Each row is a point on a landscape with many peaks, with its height.
From any point a climber takes the steepest step (rise divided by distance) to one of its 2 nearest points. It stops when none of these is higher. Distance is the straight distance between rows; heights are no part of it.
j787 height 56.7: [ -3 -10  14  10 -10  -9  22  -7  -3   2 -12  12   1 -14  11   9   8  -5
 -19  24]
j315 height 58.8: [ -2  -7  -7 -17 -12  17  -8  20 -18   2   1   7 -13   2   3  10  -7   3
  -4   0]
j226 height 64.2: [  6  11   1  12  -9   6  -6 -17   4 -10 -17 -16  -2   4  16  21 -11   3
  14  -8]
j898 height 7.8: [-17  14  11  10   3 -14  32  -8   2  -4  -2   0   3  -8  12   6  -8  -8
  -8  16]
j261 height 11.2: [  4   2   8  -6  -9   9   2 -11  11   3   2   7 -11  -1  14  18  -4 -10
 -25   5]
j118 height 25.4: [  7 -15   1  -4   6  -8   1  -6   6  -4  11   4  16 -21   9  -1  11   4
  17   1]
j404 height 54.3: [-13  -2 -11  -5  -5  -9   2  34   0  12   6   9   0   3  -9 -15  -2  21
  -5   4]
j916 height 32.9: [-11   5  15   2   2   8  -6  -1   2   0   5  -4  -2  11 -14   6  -3 -12
  -3  -1]
j304 height 31.8: [ 12 -15  -7  -9   8   1  -7  -7   3  -6  -7  -5  -1  -9  22   4   5  13
   7  -5]
j774 height 25.3: [ 15 -10   2 -12   4  10   9 -11  -2 -14   1   1  -2  -1  13   9  -4 -27
  -5   9]
j341 height 51.1: [  2   6  -1   5   9 -21  23 -19   7   1   8   7   7 -27  11  -4   4 -10
   9   7]
j432 height 42.9: [ -1  -9   3   0  13   0  13  -2   3  -5   9   3  -7 -10  -3 -17   8 -17
  -2  15]
j236 height 36.2: [  2  -1   1  -5   5  -8  -8 -18 -16  -2  30  -6   3   1 -25 -24  12 -18
   7   2]
j479 height 39.4: [ -3  -4  -9  -8 -20  -8 -10  25  16  11 -16   8   4   9   1   9  -4  16
  -3  -4]
j833 height 47.2: [  9   0  -7  -5   2  13 -15 -11  -6  -1 -20 -14  -4  12  17  13  -1   6
   7 -18]
j184 height 45.7: [ 13   2  -4   0  -4  -1   3  15  13   1 -29   6   9   3  20  17   4  17
   5  -9]
j95 height 48.0: [-14   0   7  12  11  -1   2  19  10   2  -1  -2  -4   9 -17 -11   4   8
  -6   1]
j984 height 49.2: [  0 -13   2 -11   6   6  -1   8  -5   1  -4  10 -10  -9   5   2   4  -1
  -1   4]
j223 height 4.3: [ 16  16  -4  -2  -4  11  -6 -27  -3  -9  -2 -15  -8   2  14  20 -25 -12
  -7 -10]
j935 height 14.0: [  6   0  -5  -8   3 -11   0 -31  -6   0  17 -11   5  -9   1  -6  -5 -15
  17 -14]
j190 height 68.3: [-11   7  -5   9 -10  11  -8  40 -11   1   2   2  -7  17 -22  -6 -13  20
 -10   8]
j425 height 43.1: [ -4  -4   0  -8   0   8 -16  -2  -9   8 -10  -3  -2  11   1  14  -7   4
   5 -19]
j7 height 60.2: [ -9 -17   1  -9  -3   0 -12 -13 -13   5  10  -5  -4  -4 -13  -7   1  -8
   9  -5]
j477 height 43.0: [ -2  -5  -2  -4 -18   3 -24  14  -3   2  -6   2  -4  13 -11   9  -9  15
   1  -6]
j53 height 68.2: [  1  -5 -11  -2 -11  -5 -14  29 -14   4   1   7  -5  -1 -19 -10 -18  23
  16  -2]
j509 height 52.7: [  9   3   5   4   7   0  10 -12   9 -12  -8  -3  -4 -16  11  14 -12 -13
   7   9]
j738 height 48.1: [  6   2  11  13   5  -2  24 -10   4  -8 -13   5   0 -18  13  10  -2 -13
   2  18]
j344 height 63.4: [  5  18   2   0 -11   5 -10   0  13  14 -22   4  -2  19  -6  17 -12  -1
  -2 -16]
j215 height 31.7: [  1   7   5   9 -16 -13  15 -11  17  -1 -19   5   7  -3  20  26  -7   6
  -1   5]
j362 height 15.5: [  7  -1 -12  -6   6  -9   3 -25  -9 -10   9 -13   6 -13  20  -3   0 -12
  20 -11]
j956 height 61.1: [-20  -4  -9   7  12   0  11  18  -3  -5  17  -2   6  -2  -3 -26  24  14
  -9   8]
j966 height 46.2: [  6  -8  -1   1   5  -4  -9  -7   8   3  -3  -4 -10 -13  -5   1   0  -1
  18  -8]
j268 height 66.8: [-5  5  2  2 -8 19 -8 36 -4 -3  2 12 -4 11 -8  5 -1  9 -7 11]
j754 height 47.8: [ 13   4   2  -6  -8  21 -21  20  -9   1   3  11 -16   9 -17  12 -12   4
 -10   3]
j245 height 70.8: [ 16  11  -5   3 -24  24  -4 -21  12  -9  -7   1  -6  -3  15  23   3  -6
   0   3]
j138 height 41.1: [  4  -5  -7  -7 -19   0 -16  29   7   5  -6   7  -4   7  -8   8 -13  24
  -5   0]
j533 height 26.9: [ 17  10   4   4 -13  14 -27 -10  -6   5 -22  -7   2  24  -6  17  -2  14
  -1 -21]
j911 height 32.7: [ 16  -8   3  -9  13   1 -13 -15  -6 -12  12  -4   5   2  -7  -2  -8 -17
   6  -6]
j233 height 29.1: [ -9  -2  10  10   1  16  11   4   3 -17   5  -2 -12   4   0  -2   8 -17
 -18  21]
j706 height 62.8: [-13  -8   4  -4  -1  -6 -13  -3 -11   8  17  -4  -2   2 -24 -19   7   2
   6  -3]
j599 height 49.5: [  0   9  -8   3   4 -15   0 -20   5   5 -10 -15   6  -2   4  -3  -9   3
  28 -26]
j414 height 66.9: [-21   1   3   3   3 -12  -3   2   3   7  25  -6  10   7 -15 -21  15   4
   3  -7]
j750 height 28.9: [  3   8  11   3   5   4   6 -12   2 -10  12 -10  -3   3 -11   7 -19 -24
 -11   9]
j731 height 34.7: [ 17 -20 -10 -17  10  10 -13  -5  -6  -9   9   2  -5  -6   1  -2  -1 -11
   5   2]
j792 height 15.0: [ -2  13  10   5 -13  19   5  -6  14   1   6   3 -10   6  -6  14   0 -13
 -22   8]
j282 height 48.3: [ -7  -2  -5   6  -7  18   0  29  -7  -6  10   2 -17   2  -8 -13  -2  18
 -26  20]
j733 height 22.6: [ 12  10  -3   7   8 -14  13 -12  14  -4 -19 -11  14  -2  21  15 -14  10
   8 -13]
j952 height 58.2: [ -9 -11   0  -8  12  19   5  19 -13 -13   9   0  -9  10  -2 -13   9 -18
  -9  16]
j970 height 10.5: [-20   5  10   8  -3  -8  24  -4  11  -2  -2  -1 -11  -4   6   7  -5 -12
 -16  12]
j939 height 29.2: [  9   9  -7  -9 -26  22 -12   6   2  12 -10  18  -7   9  10  20   8  12
 -10  -7]
j788 height 67.7: [-17   2   6  11  19  -7  20   3  12   1  14  -8   5   2  -5 -14  11   3
 -16   3]
j860 height 63.5: [-10 -16  10   2   5  -7  16   9  -6   6  -3  16   9  -7  12  -2  16   4
  -8  14]
j4 height 22.7: [ 19  -7 -10 -10   6  -7  17 -19  -6 -17  -1  -2   2  -6  22   3  -8 -28
  -3   7]
j507 height 43.2: [ -6  -5   4  11  18   6  -8   5  -3 -12  19 -14  -5   3 -27 -27   5  -9
  -6  14]
j207 height 69.6: [ -6  10  10  13 -18   9  13  -7  17  -3 -13   5  -6  -2  10  21   1 -10
  -5  14]
j587 height 46.4: [ -6  -5  -2   4  -3   6   8  35   0   1  -1  12 -13  -2   3  -9  -1  22
 -25  19]
j308 height 33.8: [ 15   1   0  -8  24   3   0 -12  -4  -2   0  -5   3  -9  14   7  -8 -12
  12 -14]
j595 height 50.8: [ -8  -5  12  10   6 -10  26  -6  -5  -2  -4   8  -3  -6  10  -4  10 -10
 -25  22]
j383 height 55.9: [  0  18  -3   4   6 -22  16 -19  12   5  19  -3  11 -19  -3  -6  -6  -7
  12   0]
j35 height 19.0: [  9   4  -6   1   3 -19  19 -20   7  -7  -8  -8  13 -10  31  10  -6  10
  11 -12]
j514 height 53.5: [ 14   5  -3   3   1   9   7 -22  -8 -24  -6 -16   6  -1  36  20  -9  -5
   0  -3]
j648 height 50.3: [ -1  10   2   6   6 -17  14 -14  11  -7   6  -4  14 -15   6   8 -16   1
  12  -1]
j161 height 39.0: [ -9   9 -13   5   0 -12  -5  30  -8  16  16   0   3   7 -22 -34   2  22
   4  -5]
j46 height 73.2: [  9   1   5  -5  -8  24  -4  15  -3  -9   6  13  -6   6   5  15   6 -10
 -11  16]
j356 height 46.0: [ -3   5  -5   2  -2 -19  -3 -25   7   4  -8 -19   6   5  -1   4 -17   2
  10 -23]
j60 height 39.2: [ -8   6  10   6 -11 -11  -6  -1  14   4 -11  -8   4  18 -26   8 -14  -3
  -1  -7]
j784 height 59.9: [ -7  18   3  11  15 -18  21  -7  13   9  15  -4   7 -11 -10 -16   0  -6
   7  -1]
j602 height 42.2: [ -5   1  -8  10  14   4  -9  15 -11  -5  20  -8  -5   4 -29 -33  10  11
 -12   6]
j866 height 18.3: [  8 -10  -5 -13  14  -6  13  -7  -5 -10  21   3  12  -6   8 -14   9 -29
   5  10]
j259 height 40.5: [-14  -1 -14  14   7  12   1  29 -12 -11  14 -11  -6   0 -12 -26   5  27
 -21   5]
j365 height 73.9: [ -6 -10   1   2 -16  -3   8  18  -2   8 -19  22   1  -3  13  10  12  12
 -11  14]
j116 height 63.7: [-26  -2  -3   9   3  -3   0  16  -5   2  17  -7   6   8 -17 -25  19  11
   3  -3]
j165 height 50.7: [-17 -14   1   0  -8 -10   1  15  13   2   4   4   4  -4  -2  -3   8  13
   0   9]
j938 height 66.2: [-19  -4   4  -2  17   4   5  14  -9   8  10   4   2   6  -3 -12  10  -4
  -3  -3]
j468 height 42.8: [-11  -3   3   0 -16   0  -1  23  17   8  -8   5  -5  12  -8   7   0   9
 -13   6]
j786 height 36.0: [ 19 -14  -8 -14   7   6 -16   5 -13   1   9   4  -6  -9 -12 -13  -5  -3
   4  -1]
j26 height 54.7: [ -1 -16  -6 -10   2   2  -6  18  -9   1  19   5 -13  -4 -11 -17  -8   8
  -8  12]
j144 height 46.3: [ -9  -3   6  11  14   7   2  20   4  -9   7  -7  -8   4 -15 -13  10   8
 -14  12]
j704 height 38.6: [ -1   9  -5   1   7  -7  15 -24   1  -2   2 -11  -6 -19   3  -4 -18 -19
  10  -2]
j298 height 38.2: [  2   4  -9  -3  16  -1  -2   7 -10   9  24   5  -5 -14 -15 -34  16  -4
   1   6]
j506 height 27.9: [ 15  11   0   4  -3  -4   4  -8  22  -1 -21  -7   9   7  26  20 -11  14
  -2 -13]
j753 height 39.3: [ -9   0   4  10  -7 -28  23 -10  15   5 -17   5  12 -10  13  10  -6   4
  -1   3]
j185 height 31.1: [ 12  15  -9  -3 -21  26 -21   9   4   9 -13  10  -9  13  -7  13  -1   9
  -4  -8]
j224 height 36.3: [  1  11   3   5   8  -5   2 -21  -2  -4   2  -9  -4  -3 -11  -3 -25 -18
  11 -10]
j42 height 52.4: [ 15   6  -7   3  -8  25  -8 -13   0  -3 -19 -11 -10  11  29  15   9  12
  -3  -9]
j264 height 29.7: [ 14  18  -3   8 -12  14 -19 -19   3   2 -28 -18  -2  23   7  16  -4  10
   0 -23]
j735 height 64.3: [-13   0   4   1   2 -16 -12   4  -4  13  -4   0  10  15 -25  -7  -3   3
   6 -18]
j305 height 37.0: [ 10 -10  -9 -17  13   2  -7  11 -11  10  16   6  -9 -15  -7 -21   7  -7
   8   5]
j401 height 40.4: [  1  -3   2 -14  12  -3 -14   1 -12   8   2   1   3   9  -7   5 -10   3
   9 -18]
j705 height 50.2: [ 12  -2  -3  -3  -5  13  -2  -8   6  -1 -17   6 -11  -9  19  15   3   2
  -6  -3]
j782 height 33.2: [-10   5  11   4   3 -15   0 -19  -8   7  21  -7  11   6 -19 -10  -5 -16
  11  -9]
j737 height 61.0: [ 27   2  -1   0  -2  25 -14 -18  -2 -20  -8  -6  -7   4  13  17  -7 -11
   0   1]
j270 height 44.8: [  0   3  10   5 -16  11 -23   8   1   2  -6   6  -1  19 -25  11  -6   9
   0  -1]
j397 height 57.1: [ -1 -13   3 -12  -4   5 -12 -14  -7  -3   3  -6 -13   2  -2   4  -3 -20
  -3   0]
j712 height 3.6: [ -6  16   1  -2  -7  -1  20 -17   0  -5  -3  -3  -1  -6  20  21 -26 -13
 -14   7]
j780 height 51.2: [ -1   1  -4  -6   4 -16  -5   6  12  14   5   3   5  -3 -10 -10   4   8
  14 -12]
j403 height 63.3: [-12  11   6  13  17  -8  14  -6  10   2  13 -10   1  -1 -14 -18   5  -9
  -5   0]
j586 height 59.8: [  1 -16   5  -5   9  14  10  19  -9 -14   4  13  -4  -2   2  -8   8 -16
 -12  23]
j155 height 10.4: [ -9   8   6  -2  -2  -6  11  -8   8   3  -6  -6   5   3  10  17 -14  -9
  -2 -11]
j450 height 69.7: [-5 -1  9  1 -1 14  2 20  4 -6  2 10 -5  2 -3 12  5 -1 -7 19]
j790 height 32.8: [  0  -3 -13  -9  -2  -2 -12   7 -13  13  18   7   0  -9  -9 -18  11  13
  21  -9]
j769 height 54.6: [  0  -2  -9  -7   5 -22   6  12  14  16  -2  12  16  -8   1 -11  15  10
  12 -14]
j39 height 69.9: [-14  -2   2   7  -3   7 -11  27 -13  -5   8  -3  -6  14 -26 -13  -3  17
  -8  10]
j109 height 51.3: [  3  -5   6  -5 -10  19 -16   4  -4  -8   8  -3 -15  11 -13  -2  -1 -16
 -22  14]
j993 height 52.0: [ 16   0   6  -3 -10  14 -26 -19 -17  -6 -12 -11  -6  10  -7  10  -8  -2
   1 -11]
j561 height 18.2: [ -4  -7   1  -3   4 -17  27 -16  -4 -13  17   5  13 -14  14 -10   5 -15
  -4  20]
j781 height 49.8: [ 17   0   8   1   3   2 -24 -23 -12  -8  -7 -10   3   4 -10   9  -8   1
  12 -14]
j157 height 49.0: [  5   2   1   3   7 -14  21  -9  -1   8  14  14   5 -25  10 -14  24  -6
   3  11]
j641 height 44.7: [ -5  -9   3   3  11   6   3  10   3  -9  16   1  -4  -7 -12 -16   8  -3
  -5  17]
j824 height 36.4: [ -3 -12  -2 -12  -5   5  -2   3  -6  -1  -6   6   5   5  22  21   4  10
  -4  -7]
j962 height 56.2: [ 14   4   7   5 -17  14   8  -8   4   1 -17  20  -3 -10  16  22  14  -1
 -16  16]
j892 height 65.1: [-18  -7   5  10   6   6  14  22  -6  -9  -1   6   0   3   5  -7  20   9
 -19  23]
j985 height 35.2: [ -5  12   4   7   5 -10  -7 -15  -7   4  31  -5   8   2 -28 -28  21 -10
   7  -1]
j316 height 77.7: [  7   7   2  -5 -13  22  -8   2   1  -3   2   9   0  13   2  25   2  -4
  -2   2]
j219 height 74.0: [  0  -7   3  -5   4   7 -21  14 -25   0   9   2  -1   8 -21 -11  -6   3
   2   4]
j945 height 53.9: [ -3 -15   5  -6   2   5  -9  -9  -2  -7  14  -9 -12   9 -12  -9   0 -20
 -16  10]
j260 height 35.5: [  7  -6  -8  -2  -1  -8  -4 -11  12  -1 -12  -7   4  -4  19   6   2  18
  13 -14]
j69 height 16.2: [-15  -6   7   3   6 -11  24  -1   0 -10  16   2  14  -3   8  -5  11  -9
  -7  14]
j807 height 39.7: [ 11  -3 -11   0   0  -8 -15   2  17   6 -20  -9  14   1   2   1  -3  16
  17 -22]
j385 height 47.1: [  2   3   2  -7  -3   5   9 -18  -4 -12  -6  -4   6  -1  30  23  -5  -7
   0   0]
j556 height 46.8: [-13 -14   7  -1 -13  -7  -5   5  18   3   1   0  -6   2  -4   8   2   5
  -5   3]
j764 height 55.0: [ 13   0  -2  -2  -4   7  -5   6  12   7 -17   7 -12  -4   4  14  -1   6
  -1  -7]
j81 height 44.6: [ 11 -12   4  -6   5   6   8  -5  -5  -4 -14  12  -2 -14  23   8   6  -5
  -2   7]
j730 height 55.6: [ -7  -6  -4   1   7 -18  14  20   8  12   3  14   7  -9   1 -18  15  19
  -7   8]
j253 height 53.8: [  6   9  -9   4  13  -5   2 -28   0  -6  -8 -22   4  -6  20   5 -17   4
  20 -18]
j216 height 37.8: [ -2  13   1   3   8  -8   6   1   4   6  27   5   7 -10  -9 -20  26 -11
  13   2]
j488 height 66.5: [  8  -2 -10  -6   6   1 -19  24 -11   9  -2   8   0   2 -15  -4  -8  18
  17  -7]
j49 height 70.0: [ -1   0  -1  -3 -14  -4 -20  24 -22   7  -8   5 -10  11 -30  -7 -19  20
   0  -3]
j317 height 51.8: [ -2  -5   1  -7   1 -11   5  15  12   8 -20   9   6  -4  11  10   2   9
   8  -7]
j881 height 45.9: [ -3   0  -5  -1  -1 -23  12   0  22  10 -24   3  10  -1  11   6  -3   3
   4  -9]
j173 height 36.7: [  4   4  -7   4  -1 -10  -3  -5  18   3 -32 -12   3   8   7   8  -8   4
  17 -25]
j427 height 54.9: [ -6  -4   8  -5  10  -5   3  -2  15   8   8   3  -8  -4  -3  -6  -3  -7
 -17  -1]
j358 height 69.2: [-11 -13   1 -13   8   3   1   8 -10   2  17   2   2   3  -2 -14  11 -13
   6   0]
j335 height 37.1: [  3  -1   4 -10  19  -4   0   0  -1   8   4   4  10  -2   7   5  -4  -7
  14 -15]
j64 height 7.9: [  5   6   0   2  -7 -11  22 -23  -7  -9  -8   0   6 -18  29  18 -18 -10
 -16  16]
j727 height 49.9: [  1  -4 -11  -9  -5 -18 -12  22   4  23   0   1   8   5 -17 -17  -4  16
   9 -13]
j800 height 31.0: [ -7   1  13   9  11   7   8  -2   4 -10   7  -8  -8   4 -14   2  -5 -17
  -9   9]
j381 height 62.3: [ -9 -12   9   5  14   6  20  16  -9 -14   2   5   2   0   9 -13  18 -10
 -18  27]
j150 height 12.1: [  0  13  -5   8  -7  -4  21 -22  -7  -9 -22  -1   3 -16  33  21 -17   2
  -2   8]
j540 height 61.3: [ -6   4  15  -3  -2 -13 -15  -9 -15   7  -9  -1   9  20 -27  -1  -8   0
   4 -17]
j718 height 68.7: [-16 -11   7   3  -7  -1  14  22  -2   0  -6  16   2   0  10   2  13  11
 -16  18]
j347 height 14.3: [-14  10  12   7  -5  -6  12   6  16   6  -6   2   2  11   4  14  -4  -6
 -12   1]
j189 height 17.0: [  8  -2  -7  -6  11  -6   9 -13  -4  -7  19   1  13 -13  13  -7   7 -21
  20   1]
j949 height 28.5: [  7 -17  -5  -7   3  -7   4 -16  -3  -7  -5   1   9 -20  26   3  14   8
  12  -2]
j633 height 61.5: [-11  -8   8   5  12 -10  13   5  14   4   2   3  -4  -6  -3  -9  11   3
 -18  12]
j739 height 49.6: [  0  -4   0  -2 -13  24 -10  22 -10  -7  15   3 -18   8 -12  -4  -2   1
 -22  21]
j623 height 71.8: [ -7  -5   1   3  -6  -2 -14  20 -25   3   8   2  -6  13 -32 -15 -17  15
  -5   2]
j218 height 34.6: [ -4   1  10   5   5  -2  -7 -13  -3   1  -1  -4  -7   5 -19   3 -10 -12
   6  -8]
j153 height 41.3: [ -2   8  -3   8  13  -4 -10   9  -9   7  26  -4   3   5 -35 -35  13  12
  -2  -2]
j100 height 36.6: [  1   3  -9   0 -32   4 -21  19  16   9 -25   5   2  19 -11  11  -4   7
   1  -5]
j327 height 49.7: [ 18  -1   0  -9  -6  22 -26  -1 -18  -2  -3   3  -5  10  -9  10  -9  -1
  -5  -3]
j209 height 39.1: [ -1   7  -3   2  15  -4   1  16  -1  13  18   9   1  -8 -14 -24  19   3
  10   1]
j446 height 44.2: [  5  -9 -11  -7   9  -3 -14 -10  -7   7  -2  -1  -4 -14   2  -8   8   6
  24 -15]
j112 height 27.2: [  4  -6   7  -2  -2  13  11  -4  -1 -20   3   2  -8   1   6   6  -1 -32
 -12  17]
j994 height 71.7: [-25   3   3   5   8 -13  10   5   9   8  12  -4  16   9  -7 -13  12  -2
  11  -9]
j92 height 21.3: [  3  11   6   6 -21   4   9   9  21   9 -20  18   4   7   7  20   7   7
 -15   7]
j567 height 34.9: [  7   3 -12  -1 -24   7 -18  10  10   3 -33  -2   1  15   1  16   3  17
   4 -14]
j684 height 54.2: [  5  -1   1  -5 -11  15 -16 -21  -8  -1 -10  -8 -14   4  -4  13  -5 -13
   2  -9]
j850 height 35.9: [  7   9  -9  -7   5 -11   0 -12   2  11  20   8   5 -15   3 -14  21  -9
  20  -8]
j200 height 39.6: [-17  -1  -2   5  16   2   8   0  -8  -5  24 -10  -3  -1  -8 -30  24 -11
  -4   3]
j691 height 22.9: [  9 -19  -2 -15  10  -7   4   1  -2  -2  15  13   6 -17  12  -6  12  -1
   0   9]
j653 height 48.7: [ -3   0   0   1   4 -14   0  -6   8   2   8  -6   5  -7 -11  -5   3  -2
  15  -7]
j497 height 71.3: [  8  21  -7  14  -2   2   3 -22   3 -11 -22 -22  -4   3  25  15 -16  12
   4 -13]
j828 height 56.6: [-10  -9 -11  -2   3  -1   4  30 -11   3  20   4  -6  -8  -7 -20   1  20
  -6  10]
j927 height 42.5: [ -6   5   1   7  -8 -21  -3 -16  15   5 -11 -13   6   6 -14  11 -21  -5
   7 -11]
j890 height 47.9: [  5  -7   5  -9  10 -10  11 -10  10   7  -2   4  -4 -14   9   3  -4  -2
  -8  -4]
j346 height 61.2: [ 13  14  -4  10  -3  10  12 -24  -5 -16 -21 -17  -3  -3  42  15  -5  10
  -2   0]
j958 height 58.4: [  7   3  -6   6   3  -1   0 -23   6 -14 -10 -13   2 -14  15  11 -15  -1
  17  -5]
j214 height 62.5: [-22  -3  -3   8   7   6   8  38  -5  -7   3   5   4   7  -4 -11   9  20
  -9  11]
j746 height 37.6: [ -9  -3   0  -5   9  -7   6 -15  -8  -1  31 -10   2   0  -9 -24   9 -22
   4   5]
j923 height 58.1: [ 18  22  -5  12 -11  26   0 -23   7  -8 -14 -18  -3  13  31  17   6   9
  -1  -7]
j756 height 34.3: [ 11   5  -8 -11  -2  -7 -16  -8  -5  12  21   3   4 -12 -11 -17  19  -3
  23 -12]
j901 height 17.7: [ -8  16   8   0 -15  11   9   5  18   8  -6   9  -4  13   1  18   4  -7
 -22   2]
j992 height 67.9: [  8  -2   0  -4 -10   7   2  20   4   6 -11  20  -6  -4  10  13   4  17
 -14  12]
j444 height 52.6: [ -5  -7   0  -4  -1 -17  15  -6   0  14   4  14   9 -20  13 -12  23   0
   9   3]
j227 height 35.6: [-11   4   5   1   7 -11  12 -21  -5  -2  26 -10   7   1  -4 -14  -5 -20
   0  -1]
j504 height 62.2: [ -4  -4  12  13 -15   6  13  -1   4  -2 -12  17  -5  -5  10  12  11  -3
 -17  23]
j188 height 59.0: [  5   6   2  -1   1  -1  -7   1  13  13 -21  -1 -10   4 -10   8  -9   0
   5 -10]
j736 height 25.8: [  8   5   2  12 -24   0   8  -5  17   1 -28  11   4   0  23  24   7  10
  -6   5]
j79 height 33.0: [ 13  15 -12   3 -24  19 -20   0  14   8 -25  -1  -4  17   4  19   6   9
   4 -16]
j715 height 41.4: [-11   3 -11  16  18  16  -4  20 -16 -12  11 -14  -6   7 -23 -27   2  17
 -14   3]
j856 height 47.3: [ 20  -3  -3   3   7   7 -18 -30  -9 -12  -5 -24   0   5   6   9 -10   0
  13 -15]
j983 height 40.8: [-1 -9  8 -6 -7  6  1 -6  4 -6  0  1 10  1 20 24  1  2  4 -4]
j745 height 67.5: [-19   4   5   3   8 -18   3   7   6  14  -3  -3  13  16 -18 -10   1  -7
  13 -13]
j154 height 33.4: [  8   8  -3   3  -6  -4 -15 -11  10   4 -29 -24   5  19   8  10 -10  12
   5 -26]
j611 height 31.4: [-15   6  17  10  11  -8  -2  -8 -10   0  12 -10   5  13 -28 -18   0  -8
   0  -4]
j604 height 64.0: [  9  -8 -18 -12   2   0 -14  16  -5   7  -5   6  -6 -10  -1  -7 -10  20
  10 -12]
j914 height 37.7: [ 12  -2  -2   3   0  -1   8  -7   3   1 -29   2  10  -1  36  19   8  17
   3  -8]
j13 height 32.0: [-11 -10  -8  -3   0   2  -7  20 -15   3  17   6  -3  -7 -10 -18  10   7
  21   4]
j749 height 20.4: [ 12 -10  -2  -7  11 -13  22 -18   0 -13   9   4   8 -14  15  -6  -4 -27
  -2  14]
j818 height 51.9: [-12  -2 -10  -5  -6 -15  -9  34   0  15  -7   6   4  13 -20 -13  -8  11
   7  -8]
j339 height 31.3: [ -9  -7 -11  -2   1   5  -6  19 -27   0  26   0  -5  -2 -20 -33   1   4
   5   8]
j433 height 65.6: [ 22  13   1   5 -16  27 -15 -21   7  -8  -2  -1 -10   5   1  22  -6 -13
  -5   0]
j351 height 47.0: [  5  -6   5   9   6 -14  24 -13  -1   0 -10  10   4 -26  11   1   4  -6
   5  13]
j570 height 45.4: [ -9  -4   9   9   3 -13  13  -6  15  -4   4  -2   8  -7   2   3  -2  -4
  10   2]
j326 height 58.9: [ -7  -9  -4  -1   9  -4   9  20  -7   1  17  13   3 -11   3 -22  20  12
  -5  16]
j685 height 40.2: [ -4   9  -3   2  12  -8 -10  17  -7  18  15   7   3   5 -27 -26  11  10
  11  -5]
j286 height 60.1: [  8 -10 -15 -13   9 -12  -1  14  -2  14  -9  12   1 -10   8  -5   3  22
  10  -8]
j842 height 40.9: [-11  -4  -2   7  15   3  17  -3  -3  -3  16  -1  -3 -13   1 -31  29 -15
  -2  14]
j724 height 50.0: [-20   2   2   5   4 -10  -4  27   4  11  -1  -2   4  16 -27 -18   1  11
  -2  -3]
j547 height 46.1: [  3   7  14   0  -9  15 -23  16 -12   1   3   6  -2  22 -29   4  -8   4
  -9   6]
j917 height 72.0: [  6  -6  10  -7   0   2 -25   0 -27   0  -1   4   6   8 -23  -5  -4   6
   9  -8]
j420 height 62.4: [ -4  -3  -4 -15 -15  11  -4  16  -4  11  -4  16 -14   2  11   8   0   7
 -16   4]
j460 height 26.6: [ 10   4  13   1  -4  10 -10 -18  -6 -14   7 -11  -1   9 -11  15 -17 -24
  -5   3]
j462 height 52.1: [ -3 -11   2 -10   5   3 -10  11  -1   8   4   4 -17  -5 -10  -4  -5   9
  -6   2]
j946 height 71.9: [ -5 -13   5 -11   7   7 -10   9 -20  -8  21   1   3   9 -14 -12  -1  -7
  -3   6]
j325 height 41.0: [  0  -4   1  -3  10  -4  13 -15   4  -1   3  -2 -13 -14   0 -11  -4 -26
   1   6]
j778 height 64.4: [ 13  19  -2  11 -17  19   1 -22   8 -11 -11  -8   1   5  23  24  -4  -1
   2  -4]
j841 height 30.1: [ 10  -3   3  -4  16  -9   3 -13   7  -6  20  -3   9  -9  -3   1 -11 -17
  -3   0]
j511 height 42.1: [  7   0 -10  -4   7  -7 -17   0   1   9 -15  -2   6   2  -5  -4   2  11
  30 -20]
j580 height 58.0: [ -8  -8  -1  -6   5 -10  15   7  -1   7  -3  12   9 -10  14   2  12   7
   8   0]
j862 height 7.4: [ -3   9   1  -2  -3   0   5 -22   3  -4   2  -9  -2   1   8  20 -23 -15
  -5  -5]
j359 height 24.6: [ 16   0  -5  -4  -4   4 -30  -2 -13   6 -21  -8   0  15  -3   7  -8  23
   5 -22]
j627 height 76.7: [  6   8   0   5 -16  20   8 -14   6 -11  -5   6  -9  -4  10  22   0 -20
  -2  13]
j174 height 15.4: [  9   6  -4  10   3 -10  20 -25  -7 -16 -13  -7  10 -21  35  10 -10   4
   6   3]
j795 height 70.3: [  8  16   8   1 -10  14  -4  -4   6   5 -11   2  -3  12   7  25  -7  -6
  -4 -11]
j240 height 36.1: [-12  -2   1   2 -15 -13  -1   9  23   9 -16  -6   9  15  -8   6  -8  -4
   1  -8]

For each start below, name the point where the climber stops.
j308 => j245
j911 => j602
j138 => j397
j866 => j818
j13 => j602
j561 => j818
j750 => j818
